Points on a hilly landscape, in no order, each with its height.
From any point a climber steps to the highest of the 5 points nearest to it. It stops when none of these is higher. Distance is the straight distance between rows; heights are no part of it.
Q_299: [-26   1 -45  14 -36  51  -2   5 -14  -8 -20]  height 189
Q_63: [-17   7  31 -34 -57 -18  57  26  41  39 -35]  height 481
Q_787: [ -1   3 -11   6 -38 -22  50   2 -41  -7 -40]  height 209
Q_73: [-13   8 -22   8  29  45  -6   0  34   7  18]  height 323
Q_622: [ -2  -1 -15 -28  20 -20  16  -5 -27  30  29]  height 414
Q_328: [  1 -27  49  44  40  16 -45  -7 -38  32  -2]  height 33
Q_253: [-17  10 -14  13 -15   9  -5 -40 -25  41  18]  height 354
Q_589: [-16   5  -3  62  28  53  -3 -17  16 -33  -2]  height 435
Q_764: [ -8 -10 -38 -10 -23  10 -40  23   3 -45  -4]  height 226
Q_541: [ 14 -12  28 -25  -3 -12  58  19  -5  -6 -17]  height 525
Q_967: [  2   0   2 -57  38 -46 -61   5  39 -51  -2]  height 110
Q_766: [ 22 -23  -3 -54  58 -21  36  35   7  -2  25]  height 422
Q_947: [  9  10  17   4 -20 -61  41 -17 -27  18 -10]  height 340
Q_933: [-25  12 -30   5 -11  24  18 -22 -21  21   8]  height 336
Q_88: [  5  -8 -26 -37  47  -6  15  20   4  15  36]  height 450
Q_90: [-20  -4 -44  11 -22  42 -44  15  14 -29 -15]  height 322
Q_408: [ -2 -13 -30 -26   7  10  18  22 -18  -5  -4]  height 462
Q_343: [ -4  -7  36  39  17  18 -25 -33 -20  27  22]  height 283
Q_330: [ 22 -19   4 -32  10  -3  21  37   2 -25 -12]  height 515
Q_372: [ 23  12  -2  35 -45 -77  37 -22 -22   8 -19]  height 232
Q_944: [ 10   8  47 -11 -22 -46  66 -12  32  35 -15]  height 282
Q_313: [ -1  18  13  42 -34  -4 -33 -46 -22  57  -1]  height 302
Q_958: [-21  20  -7  11  55  32 -44  10  62 -10 -12]  height 73
Q_620: [-21  26 -40  31 -48  15  10 -41 -42  25 -19]  height 149
Q_280: [ -8  -2 -37 -22  25   7 -49  33  30 -25  -6]  height 321
Q_33: [-23   4 -11  25  -2  47   0 -28   0  10  12]  height 374
Q_684: [-15  -2 -41 -30  34  17 -25  29  32 -12   3]  height 413
Q_874: [-12   4   5  -6  18  12  -7 -25  -4  44  47]  height 314
Q_230: [ -1  -3  -3 -25   9 -35  24 -10 -36  27  22]  height 396
Q_497: [ 33 -12  26 -50   0 -23 -31  26  34 -59  -5]  height 612
Q_481: [ -8  21 -37  12 -31  -7  31 -30 -38  11 -10]  height 251
Q_177: [ 32   6  38 -50 -11 -28 -27   1  50 -56   8]  height 509
Q_354: [ 11 -11   8 -13 -14  -1  44  21 -28 -15 -31]  height 433
Q_728: [ -7 -13  39  10  39  21 -27 -27   1  38  52]  height 259
Q_815: [ 13 -14  20 -41  31 -60  11   0 -30  40  36]  height 341
Q_741: [-10   5  -3  43  54  46 -19   0  49 -26  -7]  height 372
Q_34: [ -4 -18  39  39  43  20 -27 -22 -10  20  42]  height 216
Q_926: [-16  -8 -41  -5   6  32 -25  29  21 -21  -4]  height 320
Q_747: [  0  23 -11   7 -25 -41  10 -24 -41  38   5]  height 353
Q_222: [ 17 -10  43 -41  27 -34  61  13   8  18  13]  height 371
Q_687: [ -5  -3   4   0  41  27  -5 -21  29  23  50]  height 288
Q_274: [  0  -7 -35 -33  56   6  -9  36  31   0  16]  height 566
Q_315: [ 22  -9  13 -18 -49  -6 -18  19   2 -59  -6]  height 367
Q_682: [  6  -4 -20 -19 -17  -7 -46  23  17 -60   0]  height 212
Q_346: [-19   9 -44   8 -32  25  24  -4 -31  -2 -21]  height 224
Q_705: [ 12 -11  45 -32 -26  -2  43  40  15   1 -25]  height 590
Q_828: [  8 -16  51  21  32   6 -49   5 -18  66 -18]  height 16
Q_57: [-27   8 -13  60   1  63 -33   1  31 -42 -23]  height 445
Q_720: [  4   0 -16 -13  -2 -21  41  -3 -38   7   1]  height 381
Q_165: [ 33 -10  30 -35 -34  -9 -15  21  32 -47  -3]  height 504
Q_655: [ 13  -4  22 -25  18 -41  54  -6 -19  12   6]  height 446
Q_657: [ 15  13  28  18 -35 -58  57 -21  -5  18 -25]  height 239
Q_524: [ 14  -3  34  44   6   4 -46 -15 -18  65 -24]  height 143
Q_983: [-12  11  -2  70  73  15 -13  -1   7 -49  21]  height 335
Q_621: [  6  17 -19  24 -38 -55  -6 -20 -39  41   3]  height 325
Q_472: [ 13  -1  -5   0 -53  -7 -25  -2  -6 -86  -6]  height 169
Q_753: [ 15   7  13  -5   2 -57  41 -10 -30  20  -1]  height 387
Q_897: [-15  11 -24 -12  55  26 -45  21  58  -1  -7]  height 80
Q_526: [-10   9 -16 -12  -6 -20   7 -17 -30  37  25]  height 391
Q_144: [ 29 -24   0 -46  35  -9  15  52  13 -25  -3]  height 475
Q_197: [-29   6 -46  22 -47  43 -44   8   4 -36 -19]  height 111
Q_256: [ -6  -5  13  31  43  41  -3 -25  18   1  33]  height 324
Q_403: [ 22   3  19 -26 -35 -14 -25 -12  28 -82   4]  height 389
Q_109: [-10   0  10  50   1  53   5 -41 -12  -1  14]  height 383
Q_307: [-14   4 -18  42  -2  64   5 -15   2  -4   1]  height 410
Q_64: [ 10   3  33  -6 -24 -23  63   7  -2   4 -38]  height 443
Q_629: [  4  23 -27  41 -60 -58  -5 -30 -34  38 -13]  height 297
Q_830: [ 11  -6  45 -28 -52   4  22  38  17 -18 -24]  height 527
Q_530: [ 12 -14   0 -14 -47   6  -1  32 -22 -39 -25]  height 651
Q_923: [ -1   0  18  -7   9 -15 -33  -9 -10  78  16]  height 243
Q_218: [-17   4 -24  38   8  59 -31   7  39 -24 -12]  height 526

Two climbers start at each pair of points below. Name the first point that both come to, or write none.
Q_33 and Q_34 | Q_218
Q_787 and Q_655 | Q_705
Q_728 and Q_328 | Q_109
Q_815 and Q_657 | Q_705
Q_372 and Q_620 | none
Q_947 and Q_944 | Q_705
Q_933 and Q_313 | Q_526

Where does a climber stop that starts at each point below?
Q_408 | Q_705
Q_621 | Q_274
Q_343 | Q_218
Q_524 | Q_274
Q_764 | Q_218
Q_299 | Q_218
Q_687 | Q_218
Q_923 | Q_274
